Points on a hilly landscape, in no order, each with its height.
A ball rolls from a point to the lowest of its 2 nearest points, and stops where none of them is lower. Distance is the straight distance between rows; heights are no part of it.
(411): [ 93 113 111 160 151  95 112 132 113 160 128 121 155 204  38 142 161 130
 168  77  91]  height 176
(718): [ 96 125 116  90 141 141 204 111 107 109 163 122  68 115 149 148  92 127
  96 132  77]  height 339
(895): [159 141 144 141 100 129 153 134  83 124 107 138 102 109 149 129  79 140
  87 146 143]  height 450
(492): [105  80 142  68 131  61 129 174 128 144 160 132  97 135 159 137 118  87
  94 173  75]  height 246
(735): [144 112 153  96  96 129  30 121 152 147 113 132 120 120 130 103 134 120
 170 101 154]  height 524
(460): [155 132 130 167 114 127  88 128 156 135 144 145 157 169  93 102 148 134
 190 129 160]  height 723
(118): [ 98 115 132  75 106 162  85  87 129 130 114  95 137 127  90 181 133 105
 157  58 138]  height 435
(678): [192 132 152 133 106 151 135 169 136 104 133 107 111  80 174  92 116 150
 106 191 132]  height 160
(538): [154 112 146 113 111 151  38 118 158 134  74  98 138 107 103 125 149 132
 185  76 174]  height 472
(723): [ 74  80 127  99 140  78 171 160 102 112 173 138  96 159 161 140 130 118
  87 167  67]  height 164
(271): [ 94  96 169 124 142 118 171 161 122 181 174 126 122 165 110 165 134 123
 122 146  70]  height 253
(745): [163 109 131 165  81  88 127 167 103 102 134 165  98 152 158  70  96 140
 107 163 138]  height 737
(583): [164 145 137 175 111 133 149 112 102 136  87 169 130 119 116 136 103 143
 105 127 164]  height 476
(467): [ 99 162  97 148 150 161 240  87 104 109 115 120 128 148 116 182  93 128
  96 115 122]  height 383
(346): [163 124 105 137 142 132 151 111 136 118 131 145 130  86 118 117 147 112
 165 132 131]  height 181
(751): [136  91 114 116 107  91 111 115 101 134 117 163 108 123 106 112 134 102
 152 104 123]  height 584
(274): [ 60 123 130 128 169 148 172 112 161 145 160 114 180 162 103 184 174 121
 140 123 108]  height 398
(148): [102 167 129 147 144 171 228 110 115 121 164  99 149 142 129 176 105 143
  89 135 130]  height 348
(909): [197 159 158 157 103 173 132 116 152 136 141 117 157 126 130 132 130 140
 150 166 181]  height 522
(439): [106 151 140 106 154 192 185 144 131 104 199  76 116 128 166 150 103 160
  80 162 101]  height 290
(314): [106 127 136  90 155  67  62 203 147 166 145 129 130 164 149 100 140 139
 120 189  95]  height 264
(269): [121 132 152 110 127 144 177 166 108 125 186 107 124 151 145 150 116 151
  87 165 108]  height 221
(889): [137 108 142 136 149  83 181 177 115 171 151 125 132 151  94 145 149 140
 124 162  85]  height 161
(72): [ 87 141 104 103 159 168 155  61 139 118 131 117 108 108 125 156 126 108
 138  85 116]  height 329
(179): [ 98 173 112 182 120 150 118  77 131 113  80 132 186 138 118 151 133 121
 146  90 193]  height 299
(818): [134 164 153 152 104 169 168 136 113 135 190 116 154 160 140 147 123 156
 110 149 139]  height 277
(899): [120 158 148 145 175 116 123 157 163 191 137 110 173 141  93 150 167 144
 137 156 127]  height 704
(44): [196 109 144 123  83 157 146 205 123  70 139  79  91  96 171  88 118 159
  93 210 120]  height 135
(301): [123 139  99 168 148 142 200 101  83  77 118 159 118 132 133 125 117 139
  74 112 142]  height 430
(781): [172 104 123  75 105 103 110 133 137 127 129 139  83  77 170  98 113  96
 134 153 114]  height 624
(93): [122 114 161  89 113 104 166 189  98 163 174 103  98 153 154 146 104 139
  68 179  76]  height 147
(218): [144 154 102 179 119 154 125  74 146 100  67 160 147 114 133 133 119 120
 145  96 197]  height 330
(73): [109 151  75 169 131 160 210  70  79  85 125 154 125 148 110 169  99 114
 104 102 159]  height 408
(938): [150 141 152  79 133 177  73 107 178 162 125 106 152  74 147 142 139 118
 149 130 158]  height 598
(514): [ 96 107  99 160 145  75  71 150  93 135  98 117 122 191  45 108 136 131
 175  74  87]  height 201
(937): [ 75 143 112 142 155 168 199  83 156 133 124 100 178 134 108 184 147 108
 136 104 139]  height 428
(159): [156 130 113 163 113 124 118  86 119 154  48 140 146 112  80 154 135 105
 147 106 164]  height 528
(768): [170 126 119 107  67 156 148 178 133  45 162  61  73 105 202 106  95 164
  86 203 121]  height 194
(905): [127 181 132 157 111 185 197 120 117  88 180  90 142 150 148 156  92 178
  98 137 152]  height 310
(450): [129 123 100 126 130 132 112  77 109 132  43 128 124 105  93 161 133  91
 147  62 154]  height 546
(187): [154 126 115 163 128 140  92  76 158 104  56 157 111  87 138 112 137 112
 163  83 169]  height 376
(1021): [110 125 150 108 110  96 116 158 101 117 136 145 110 128 187 118  90 137
  70 151 125]  height 747
(304): [ 85 130 137 110 138 116 146 118  99 120 121 152 108 103 159 138  93 125
  57 118 118]  height 761
(393): [ 96  79 132 105 141 126  81 119 113 109  93  90 126 169  67 149 157 139
 158  43 118]  height 311
(968): [170 149 123 127  95 197 117  84 183 119 146 118 155 100 145 145 116 109
 185 128 178]  height 515
(733): [144 112 110 192  91  92 107 147 119 100 159 195 112 183 137  72 118 139
 136 142 141]  height 733
(239): [ 69 119  99  86 158 144 184  83 133  98 153 135  87 116 152 146 118 114
 125 100  83]  height 389
(339): [170 140 135 159  88 129 100 113 117 155  70 161 128 119 107 121  99 121
 137  96 168]  height 506
(748): [ 77 110 152 145 163 131 163 150 144 189 162 120 153 177  89 174 173 124
 134 138  93]  height 341
(106): [ 89 121 122  84 110 123  63 109 128 124 120 146 100  97 163 108 112 114
 118 102 140]  height 425
(109): [158 125 132 125 119 155  65  80 154 134  58 119 130  68 130 132 136 110
 172  85 170]  height 424
(470): [155  96 120  66 105  76 112 130 110 132 121 158  88 107 128 110 121  86
 143 132 104]  height 605
(456): [112 142 130  94 127 154  90 109 149 117 166 132 123 103 174 113 125 131
 122 125 143]  height 367
(20): [120 131 111  93 145 151 142  93 154 122 138 128 136  85 121 141 158 105
 161 101 120]  height 257
(481): [152 119 132 157 122  99 100 128 147 128  92 164 112  95 147  81 136 142
 135 132 144]  height 167
(11): [ 95 119 133  77 143 116  65 187 152 141 185 137 135 155 174 120 139 127
 119 171 104]  height 295
(712): [106 143 126 178 118 127 100 106 122 127 107 142 174 173  93 141 145 124
 149  93 165]  height 268
(586): [165 105 129  75 151 127 147 136 152 133 137 125 102  65 169 105 145 101
 119 170  90]  height 646
(797): [111 119 106 151 147  78 131 154 121 150 142 141 138 182  54 116 165 120
 161 123  87]  height 150
(589): [141 112 107 165 109  94  22 131 126 117  49 124 111 165  75  90 129 146
 173  62 143]  height 283
(287): [ 97 131 117 127 152  92 118 115 104 109  84 167 115  98 154 104 130 128
  75 117 123]  height 774
(95): [176 143 139 124  98 173 108 118 178 151 137 126 177 116 120 129 143 113
 196 147 169]  height 530
(188): [148 124 146  70 132 140  60 139 150 154 133 129 143  96 143 121 150 108
 149 124 136]  height 567
(402): [136 160 108 133  87 185 158  73 143 122 157 110 152 134 121 155 110  96
 187 111 184]  height 503
(654): [116 140 116 154 151 141 185 120 112  79 136 134 123 101 155 113 113 154
  81 136 124]  height 452
(25): [100 108 109 125 142 112 107  97 102 129  84 146 122 117  95 128 141 102
 142  79 118]  height 565
(686): [ 86 166  88 149 150 176 223  73 123 118 134 105 136 140 124 181 114  98
 140  96 134]  height 406
(38): [155 123 114 181 103 122 102 124 131 108 164 176 132 148 118  84 142 125
 168 127 152]  height 729
(885): [118 134 149 114 153  60  70 179 133 199 122 121 137 158 109  89 124 134
 130 155  81]  height 243
(875): [172 167 163 171 116 178 152 141 137 115 120  91 164 117 143 146 128 173
  99 162 176]  height 505
(338): [ 88 104 136  86 129 140  76 114 128 116  79  67 153 166  97 180 145 132
 148  37 143]  height 374
(575): [ 78 102 125  97 155 128 189 146 112 111 167 121  96 120 175 138 116 120
  78 152  69]  height 258
(259): [110 112 141  87 179  78 109 177 142 169 121 124 124 103 140 117 161 119
 107 158  87]  height 677
(499): [149 160 146 151 143 151 168 123 139 118 131 114 180 117 126 138 146 154
  99 164 152]  height 491
(893): [148 104 122 114 109  97 178 134  84 112 105 140  92 103 137 120 103 125
  97 147 110]  height 427
(762): [171 142 105 171 154 102 150 127 110 134 103 145 135 120 100  91 160 129
 137 133 131]  height 146
(546): [153 153 160 144 147 131 135 182 152 182 157 112 178 162  96 124 157 152
 157 176 124]  height 710
(800): [168 143 143 155 107 124 107 148 149 175 170 133 169 162  84 139 138 140
 158 144 154]  height 717
(92): [119 109 137  85  97 137  22 109 141 101 118 133 104 120 144 105 116 124
 139  77 151]  height 487
(870): [145 122 129 106 110 153 163 161 119  73 178 101  88 100 192 101  99 147
  81 175 106]  height 265
(619): [130 119 118 164 164  85 167 143 109 137 142 147 138 139  93 103 155 128
 126 142  91]  height 124
(178): [132 127 142 145  86  76  85 168 119 120 130 148 118 144 181  87  94 141
 101 173 136]  height 740
(312): [136  93 110 140 121  94  55 132 102 118  95 108 128 172  59 123 146 150
 175  59 120]  height 234
(508): [138  95 134  85 174  75 151 160 131 158 110 125 101  74 142 118 136 105
 120 161  76]  height 666
(191): [167 123 144 140 127 134 110 137 155 104 114 141 109  80 177  87 125 148
 106 162 147]  height 86
(436): [121 137 113 134 139  66  53 161 142 162  98 131 131 160 100  72 131 141
 156 127 103]  height 225
(918): [123 116 109 105 136 124 202 114  94 121 119 130  89 100 125 139 102 103
 103 121  88]  height 396
(291): [ 92 126 131 152 124 105 112 125  89 154 120 140 146 187  75 154 134 116
 134  77 128]  height 222
(730): [115 137 167 101 170 119 103 174 157 185 132 120 149 125 130 141 157 137
 110 160 107]  height 691
(57): [127 131 121 108  81 167  96  73 127 132 118 128 131 127 121 152 100 112
 158  75 153]  height 481
(335): [125 144 125 111 124 150 121 137 145  83 178 130 109 117 197 101 116 151
  93 165 128]  height 319
(926): [142 140 141 156 144  82  77 150 148 149 112 147 146 122 125  75 138 143
 138 143 131]  height 204
(426): [117 154 113 157 153 172 179  94 143  94 140 132 146 102 140 123 138 153
 113 136 147]  height 473

Two balls start at each pair of points below. Name the first point that both come to, or write none.
(95) and (179) | (411)
(937) and (239) | (619)
(304) and (467) | none

Where does a ball stop that starts at each point below?
(909) | (93)
(899) | (723)
(938) | (619)
(686) | (93)
(751) | (723)
(538) | (619)
(393) | (619)
